Each row is a point on a tangle of strands that fork, close into loops and nearly touch. The rows are in no order.
In the rows, 128 means zero.
Points whose rows are less than 105 apart are linked; no others are. Some points are linked to none.
k_209: [158 154 178 146 160 144 115 149 143 107 106 118 148  79 125 130 142 100
 124 104 127 194]
k_955: [ 90 141  86 131  86 116 120 148 129 152 136 143 124 156  82 150 136 156
 109 114 122  82]
k_581: [136 130 105 119 141  92 114 156 115 156 148 125  91 201 121 119 178  93
 158  84 154 130]
k_348: [110 126 129  98 129 127 109 129 131 125 148 135 183 152 100 129  81 108
 127  97 122 127]
k_335: [135 123 140 136 112 203 114 139 154 102  96 132 198  84 126 115  85 179
  87 162 111 135]
k_489: [196 178 171 142 138 140 125  75 180 138  82 147 209  79 121 155  89 148
 103 161 135 151]
k_840: [103 104 137 137 116  77 145 165 144  82 141 116 112 105 152  92 122 106
 136 131 147 143]
k_246: [173 158 183 135 161 141 129 118 133 160  89 102 157  90 115 153 128 135
 111 137 120 193]
k_606: [210 215 190 170 142 112 132 142 133 154  83 142 184 100 135 178 128  93
 126 124 182 202]
k_500: [107 120 114  88 159  97  89 114 117 147 149 131 116  81 111 153 144 160
 110 180  81 126]
k_371: [192 203 162  92 117 130 152 183 123 179 129 130 123 118  85 165 114 148
 116 161 125 146]
k_575: [175 120 151 148 115  96 121 189 138 112 160 137 109  94 131 110 146 100
  98 143 120 178]
k_124: [104 148 141  85 102 113 141 148 125 112 174 146 154  90  96 162  90 138
  85 136 145 109]
k_788: [132 102  86 162 135 143 169  55 106 128 112 189  91 190 205 167 172 144
 190 102 139  93]
k_30: [179 139 187 129 138 148 127 151 145 117 128 159 186  79 125 152  92 142
  75 136 129 152]
k_680: [ 68  97  65 119 102 181 108  87 132  97 135 156 127 156 151 150 103 149
 122 102 120  91]
k_107: [ 97 115  43 136 145 126 155  50 118 148 123 174  89 184 176 196 176 140
 193 120 123  76]
k_200: [ 89  57  87 146 148 138 116  68 149 123 118 145  97 141 146 110 154 172
 123 148 123  56]
k_112: [ 95  72 114 144 162 149 102 108 153 118 131 123 106 100 122 125 135 137
  98 148 116  80]
k_342: [101 137 108 121  93 129 124 149 103 152 153 140  86 184 129 135 158 135
 168 155 111 115]
k_698: [109  84 103 157  97 136 148 122 148 117 156 152  64 172 154 115 159 129
 141  80 151 131]
k_37: [155 123 101 102 139 107 124 170 125 160 166 104  84 171  95 134 144 101
 129  94 148 181]
k_437: [108  64  86 115 151 116 138  52 120 138 140 142  83 153 164 132 120 162
 138 114 146  58]
k_65: [186 183 183 151 117 127 119 125 131 145 104 134 169  84  83 159 118 117
 117 169 150 124]
k_498: [119 153 124 101 134 174 116 109 164  96  97 133 217  63 123 155 110 153
  82 154 117 131]
k_169: [180 142 202 163 147 101 151 105 122 118 102 105 156  54 124 120 107 137
 103 158 172 163]
k_482: [ 61 113  97  86 136 143  84 116 123 135 130 132 123 117 115 174 131 199
 100 121 132  86]
k_918: [152 103 120 178 104 138  91 187 150 115 153 108  93 160 122  97 158 112
 137  88 171 166]
k_219: [106 146 138  95 102 122 116 106  89 126 156 139 127  97 128 103 125 166
 113 120 113 127]
k_406: [130 113 154 139 160 184  83 156 117 147 110 122 146 108  99 166 134 157
 104 147 132 158]
k_491: [ 90 136 131  83 148 144 102 113 148  89 118 128 203  87 112 133 101 161
  76 121 126  90]
k_982: [118  77 127 133 135 130 139 119 117 105 140 122 116 179 178  58 133 100
 175 111 109 151]
k_479: [ 97 102  99 107 131  94 115 122 113 139 122  98 153 171 113 120  95 105
 147  98 110 134]
k_794: [ 70  91 139 139 147 172 137 101 132  91 120 113  85 123 162  85 119 162
 140 122 126 107]
k_752: [118  83 137 151 185 172 122 124 171  97 111 119 133  75 122  97 117 135
  82 144  98 115]
k_183: [ 92 100 106 124 120 142 131 126 107 140 138 132 122 152 133 115 158 114
 133 138 127 112]
k_817: [ 98 119  52 141 135 102 165  88 135 151 127 159  71 208 140 175 175 104
 192 108 131 124]
k_691: [143 150 157 136 129 145 143 154 100 143  95  96 194 131 121  91 122 112
 111 146 112 165]
k_303: [114  93  83 163 109 178 138  65 126 137 108 171  95 187 181 128 154 138
 174  90  98  86]
k_305: [117 164 156 124  91 124 153 144 109  97 141 130 177  68 107 116  95 137
  88 138 149 118]
k_364: [122 178 134 100  98 152 131 156  96 151 167 154  98 131 109 132 160 143
 153 131 101 141]
k_503: [ 70 184  82  70 129 109 146 108 106 144 121 119 125 133 106 140 148 139
 162 162  96  69]
k_278: [139 110  84 113 103 113 119 145 112 126 157 109  90 145 106 148 123  73
 116 109 126 140]
k_297: [125  68 104 144 127  89 131 145 167 114 123 102 130 165 138  79 119  81
 121 100 120 143]
k_439: [136 144 193 134 130 123 162 143  99 109 125 100 163  63 125  92 109 131
  95 144 166 140]
k_316: [199 182 173 135 108 109 156 149 126 134 145 143 177  83 114 138 123 110
 114 141 154 202]
k_935: [150  88 138 146 150 126 101 131 174 120 126 120 137  84 124 116 127 127
  90 160  86 158]
k_806: [114  94 136 132 150 157 107 119 144  98 151 129 113 148 131  91 141  92
 161  98 123 166]
k_938: [174 188 195 102 148 150 142  90 136 151  91 136 199  73 128 148 103 174
 103 158 146 130]
k_40: [ 82 203  99  59 146 107  96  88 106 129 122 136 140 100 102 147 131 146
 150 131 104  79]
k_349: [136 179 107  96 138  72 115 182  89 168 157 161  97 145  75 153 113 148
 151 143  89 131]
k_384: [106 160 142  84 126  90 111  87 112 129 156 117 132  98  92 133 103 139
 139 134 115 102]
k_870: [107  92  72 163 118  77 145 107 177 132 125 141  79 195 158 128 177  91
 190 126 127 124]
k_301: [134 183 137 101 119 170 127  85 132 127  92 102 214  71 120 135 112 196
  98 159 128 124]
k_525: [209 177 207 144 125  92 148 117 145 150 116 104 153  78 130 149  87 139
 133 192 173 178]
k_396: [150 143 163 133 149 160 110 146 115 162 111  76 126 111  91 175 122 128
 109 127 136 173]
k_531: [105  69  98 127 135  99 116  94 116 120 145 126 137 192 152 108 112  87
 177  99 126 141]
k_580: [186 191 155 112 107 158 127 134 119 167 133 130 153  90  82 162 130 130
  98 173 110 119]
k_956: [160 101 148 154 102 144  74 167 107 128 157 136  85 159 120 130 140 122
 142 130 138 168]
k_654: [118  83  76 110 143  97 120 113  92 171 138 144  79 165 157 131 166 139
 122 103  88  98]
k_494: [124  85 132 140 123 154 126 117 102 105 136  85 115 114 114  92  80 113
  89 129 139 109]
k_421: [137 120 173 149 124 190 141 119 134  88 127  93 148 111 128  76 103 118
 131 173 130 164]
k_916: [ 86 144 132 121 152 123 109 129 136 128 105 119 159  99  94 122 151 111
 122 138 112  81]
k_268: [117  61  80 206 142 136 164 104 138  91 101 152  81 174 218  95 115 114
 154  81 134 109]
k_315: [208 174 164 138 105  93 134 174 147 106 145 133 124  77 131 125 124  77
 110 122 147 183]
k_366: [178 130 176 159 137 138 115 177 114 148 135 106 140 126  91 111 140 110
  93 124 160 120]
k_940: [ 64 159 111  97 143 142  95 102 113 101 113 132 148  93 128 130 138 136
 131 108 111  56]
k_510: [ 90 126 117  84 131  88 144 131 167 113 156 170 101 137 140 145 121 106
 150 126 122  72]
k_701: [198 155 188 127 112 104 152 152 150 129 130  74 135 120 130 120  92 119
 144 163 163 199]
k_14: [123  86 112 148 144  82 144 144 127 141 131 101  92 172 148  88 193 105
 139 100 156 128]
k_185: [103 126 132 141 115 120 119 117 151 135 120  86 109 109  86 129 144 134
 121 125 118 153]
k_449: [178 137 179 163 150 177 138 105 174 124  93 163 224  84 132 136 102 150
  76 155 137 172]
k_528: [143 163 117  84 141 104 131 140 104 144 164 126 135  80  81 185 112 113
  98 148 127 125]
k_790: [172 189 167 127 101 117 152 179 119 140 115 117 185 117 122 126 124 118
 126 148 108 169]
k_813: [117 131 109  81 125  66 130 173  94 150 164 163  76 150 134 145 117 145
 136 118 104 113]
k_250: [150 176  94 128 115  60 116 197 100 146 167 151  78 167  75 140 121  90
 162 136 109 139]
k_142: [ 98  72  57 165 123 120 197  92 139 101 106 130  88 178 201 133 128  87
 162  83 149 120]
k_618: [ 63 109  69 142  80 132 188  79 128 121 106 163 108 165 183 144 156 143
 138 103 147  39]
k_90: [119 125 144 148 105 109 105 122  92 132 110 100  81 151 138  89 101 133
 168 122 116 102]
k_810: [157 161 157 130  98 108 112 174 118 141 162 130  83 136 106 131 149 132
 152 156 131 157]
k_81: [ 87 115 112 136 133 185 120  81 102 101 117  99  96  84 138  78 112 157
 110 120  91 118]
k_115: [137 130 179 128 112 141 153 146 146  96 130  87 143 108 132 114 105 118
 148 168 152 208]
k_869: [172 156 152 139 109 114 134 176 132 145 145 145 102  84 113 148 162 135
  97 156 119 151]
k_951: [134  97 123 119 158 100 116 172 137 131 108  92 145 171 137 105 115 105
 130  95 100 169]
k_318: [234 204 194 170 131  92 153 123 134 185  98 168 171 108 138 169 138 115
 144 170 198 194]
k_613: [120 164 138  80 104 130 145 140 144 152 135 101 156 140  84 148 106 148
 132 152 130 135]
k_713: [ 61 130  70 116 124 131 111  81 125 123 107 152 139 149 129 137 147 135
 139 104 131  30]
k_472: [123 135 156 148 139 172  93 140 150  96 124 137 146 119 114 115 144  93
 143 110 113 167]
k_511: [ 77 129 125  94 117 156 130 107 128  91 123 123 113  84 141 114 118 164
 105  86  94 133]
k_914: [ 76  86  77 177 109 130 190  98 133 122  61 138  85 188 183 147 139 152
 157  86 142  56]
k_105: [136  85  87 168 126  98 150 122 155 117 118 106 103 177 152  76 159  68
 146  89 149 106]
k_50: [115  98 103 115 111  96 157 137 154 125 168 175  68 169 159 138 153 120
 142 112 133  99]
k_897: [116 101 139 109 144 155 121 128 157 106 138 133 183 126 127 110  92 126
 100 126 108  93]
k_639: [105  98  93  95 154 112  89 118  78 152 134 143 110 134 131 144 132 158
 136 139  71 111]
k_483: [104 119 139 143 101 140 137 149  90 139 104  71 162 144 122  80 115 135
 107 123 130 149]
k_762: [117 104 120 176  99 155 129 142 155 103 134 124  75 145 117  83 146 119
 115  83 163 127]
k_159: [111 104  81 104 146  76 126 138  71 151 149 166  67 170 179 143 128 125
 159 104  90 125]
k_139: [176  94 155 136 148  97 105 180 160 102 141  84 106 160 139  83 102 125
 135  99 176 170]
k_499: [192 159 198 176 117 160 119 148 119 136 101 118 164  92  94 107 124 112
  98 145 145 131]
k_6: [ 95 124 134 107 141 171  76 130 110 140 113 130 137 105 109 155 118 198
 120 130 112 128]
k_669: [134 191 160  93 103 141 142 129 102 130 155 158 142  93 111 127 134 143
 117 110 108 154]
k_195: [ 78 115  74  81 139 116 152 104 133 112 156 174 109 163 182 169 133  96
 158 117 118  64]
k_838: [ 91  77 108 148 154 150 150  97 132 104  97 130  69 152 190  91 120 130
 148  68 116 105]
k_690: [234 167 186 182 136  83 160 128 156 169  89 123 158  99 139 147 120 138
 110 176 182 196]
k_786: [143 120 107 108 137 141 106 140 107 144 164 132 117 102  84 159 142  83
  90 131 117 119]
k_758: [105 184 129  96 132 116 128 146 105 149 117 113 146 119  89 141 150  94
 158 156 110  84]
k_513: [118 104 142 163 135 143 146 130 100 106 117  79 142 150 123  29 124 115
 115 107 139 153]
k_958: [ 57  95  66 124 129 163 108  70 128  72 134 165 151 138 165 120 122 140
 136 116 140  44]
k_579: [ 65 103  80 128 112 111 190 118 120 117 133 175  99 164 202 159 149 121
 175 118 140  64]
k_587: [193 115 170 154 148 125 112 189 141 125 123  70 124 127 119 106 117 102
 111 125 183 168]
k_501: [121 105 141 120 125 206 127  97 134  93 129 111 160  97 130  96  99 168
 104 175 101 136]
k_403: [154 122 137 122 149 163 112 167 122 153 113  85 139 150 116 139 124 112
 110  96 107 174]
k_490: [139 171 176 128 132 109  95 137 137 126 115 133 163  82 105 177  94 127
 143 188 125 121]
k_802: [115  82 105 140 109 187 138 102 117 138 132 138 101 189 156 105 155 139
 148 128 112  91]
k_469: [111 112  73 116 118  91 145  63 127 147 135 164 126 206 145 124 153 117
 183 126 120  70]
k_605: [187 122 125 157 115  83  83 207 164 112 150  94  79 158 118 112 123 102
 144 113 162 172]
k_123: [ 87 134 101  72 145 124 112 133 136 160 152 128 146 117  97 166 159 166
  96 148 111 117]

A piece is all that can be reached along the links. How many separate loops has the piece of each point below (a circle has one, a figure eight two, a Y none), and how many tips (points with one link)?
k_680 => loops 1, tips 7
k_806 => loops 2, tips 3
k_437 => loops 0, tips 2

How many points has the smallest loop of links through each point below? Write 0 if it is on no loop.
k_498 => 24
k_758 => 5
k_403 => 10
k_482 => 0
k_691 => 0
